A landscape with many valleys, sampled at points; each row gives a point and its height.
From any point a ball rolls to the lowest of the 3 points nearest to it. It stops when none of these is lower. Distance is the straight distance between rows; heights are no part of it.
nir h=4.52: [ 97 123  99 145 178 111 168 155 158  97 115 167 120 168  96 116  71 166
 161]
disef h=5.44: [103 113  73 100 191  95 151  76 189  85 132 142 107 161 128 105 144 148
 122]
Vovi h=4.14: [122 104 127 174 162 133  84 163  91 164 174 145 129 123  77 157 138 137
 152]
tapi h=3.83: [121  87 148  64 107 157 186 121 170 104  92 106 100  78 158 145 109 118
 132]
Fefel h=4.13: [132 168 127 118 115 123 123 104 137 125 102 122 160 157 168 109 146 112
  96]
Bipin h=5.07: [123 115 128 177 163  86  89 142 113 199 220 148 132 151  55 124 128 151
 119]
vip h=3.30: [145 155 142 126  87 146 114 125 103 137 118 143 171 137 149 121 140 113
 100]
Detab h=5.16: [153 101 150 143 173  77  89 135  46 173 147  78  91 123 137 181 136  99
 144]
dalog h=3.41: [105 136 132 106  95 152 158 136 203 114  99  90 125 106 124 139 131 132
 152]
Ledo h=2.00: [145 145 150 134  45 182 100 154  90 154 151 131 160 107 126 125 133 111
 108]
Toka h=5.90: [116 108 106  93 117 113 138  95 216  90 127  89 133  98 127 131 159 110
 134]
Buda h=4.68: [108 159 115 108 123 128 147 106 176 119 113 135 136 156 118  95 137 152
 122]
Tige h=2.97: [123 143 147 123  84 156 149 150 165 121  93  84 147 121 151 131 131 115
 134]
gagut h=3.56: [105 156 108 125 128 144 161 137 146 107 117 174 131 165 101  82  86 177
 132]
gon h=5.60: [138 122 128 123 150 151  98 123  69 138 127 175 140 143 140 135 138 134
 104]
sede h=5.45: [157 104 139 119 164 110  97 117  33 152 144 139 106 126 147 161 131 100
 116]
Rupos h=4.08: [168 144 156 161  70 140 121 143  97 134 106 112 164 114 179 132 142  82
 117]
rusi h=4.48: [102 145 127 114  72 121 162 127 208 115 126 118 118 104  77 112 113 163
 165]
vukan h=2.53: [115 119 130 114 109 126 153 121 188 105 102  72 125 116 161 135 147  95
 128]
fon h=6.79: [152 120 165 102 102 163 114 120  40 199 174 132  78 138 132 149 109  95
  96]
ruput h=3.84: [127 129 113 190 203 104  90 150 124 127 131 140 170 152 111 142 147 148
 142]
bidu h=7.17: [190 142 139 140 105  89 117  94  46 143 145 144 134 121 180 120 145  85
  99]
keror h=5.43: [109 144 111 105  97 114 157 103 216 106 125 120 132 112  90 105 141 147
 154]
kole h=2.59: [119 155 153 134  57 178 123 170 134 131 100 109 157 112 131 122 117 137
 130]
Rirul h=3.97: [137 102 140 155 178 115  77 135  66 163 154 117 113 124 114 177 153 120
 138]
dotus h=5.24: [187 154 148 192  95  97 136 121  83 122 116  97 146 101 206 113 149  82
 119]
laru h=1.61: [139 113 126 180 184  95  58 143 101 156 164 125 155 132  93 157 162 136
 142]
Sala h=6.41: [180 117 155 120 134  96 122  95  19 171 160 135  71 125 157 143 123  92
 112]
tepop h=2.92: [167 137 164 133  61 143 107 124  63 169 153 135 138 116 147 135 138  86
  98]
mab h=4.66: [108 128 116 167 183 141 124 169 118 111 115 172 143 154 104 121 111 156
 149]
sezo h=1.55: [124 174 130 123  82 168 120 146 129 135 118 148 165 140 109  90 119 155
 114]
mif h=2.45: [116 122 115 146 144 172 122 168  82 126 146 187 129 129  85 113 102 156
 141]
Bizuf h=3.21: [ 99 162 137 116  71 152 150 146 188 125 103  98 134 119 109 119 118 151
 147]
gez h=5.03: [133 131  98 133 208 108  98 117  94  93 103 130 133 148 168 131 135 128
 109]
pas h=3.59: [120 154 118 118 143 156 129 132 113 119 115 176 142 154 123 102 113 157
 113]
lebiz h=2.90: [103 152 147 121  72 176 143 166 166 124  89  99 138 117 123 126 111 143
 137]
salo h=3.14: [139 136 145 144 103 124 151 127 152 107  93  69 139 121 192 128 139  83
 120]
Pag h=4.62: [125 146 111 116 175 129 117 114 116 108  98 150 140 167 156 113 133 138
  98]
gogul h=5.48: [120  94 135 143 153 171  99 166  63 162 168 159 102 123  91 155 125 136
 138]
Poki h=4.33: [127 156 102 117 134  96 128  78 153 104 115  99 138 159 179 107 142 107
  85]
dafeb h=5.29: [115 106 148 162 158 148  83 168  88 192 188 107  92 131  75 162 132 135
 142]
Zise h=5.78: [116 115  89  95 123  94 134  87 223  91 145 127 133 110 108 108 161 136
 137]
Noze h=4.65: [135  69 138  89 121 133 193 100 161  83 106  99  96  81 196 136 120  86
 122]
taguk h=5.37: [112 138  99  91 123  96 157  92 214  99 142 155 122 139  94  95 130 159
 139]
poni h=6.66: [161 141 116 127 142 104 104  97  62 126 121 150 147 131 183 120 134 103
  82]
vinud h=0.66: [102 147 108 115  97 104 174 114 185 106 132 166 109 145  73  82  72 179
 150]
nisif h=6.37: [136  95 155 121 148 153 103 146  45 187 160 116  75 133 117 173 121 109
 124]
feze h=4.29: [134  68 133  90 123 132 173 110 177  74 105  96 103  72 176 136 130  85
 128]
Fim h=3.40: [112 115 154 101  90 174 179 153 158 109  68  91 120 104 161 145 110 121
 133]
sapod h=5.11: [103 126  87 134 213 114 140 109 154  90 105 138 116 175 144 113 138 145
 128]
Nif h=3.86: [108 112 137  86  90 161 173 141 190 105  91 112  99  67 109 142 107 153
 164]
Lukod h=4.83: [118 117 114 184 188 125  97 171 108 129 139 161 160 141 100 146 136 149
 152]
gutu h=3.34: [120 125 104 106  94  75 175 100 194  95 146 177 112 129  63  95  70 169
 159]
mege h=3.74: [141 119 129 152 186  61  53 110  92 188 178 106 140 136  98 156 161 131
 131]

For each start below, name every point that the ball comes to, in order.
sede => Rirul, laru
gon => pas, sezo
gogul => Vovi, laru
Buda => gagut, vinud
gez => Pag, pas, sezo
dotus => salo, vukan
lebiz => kole, sezo

Where does a ball stop that starts at each point below?
Zise => vinud
sapod => sezo
nisif => laru
dafeb => laru
fon => Ledo
Sala => laru
Detab => laru
Bizuf => sezo
Rupos => Ledo

Call two points neighbours if one is among the 3 nearest of the other. Go from one point of each pair to the other, from neighbour to neighbour, staying as low as possible. Name the highest point that can't be avoided.
Ledo / vinud => pas
Ledo / vukan => Tige
laru / sezo => mab
sezo / Ledo => kole
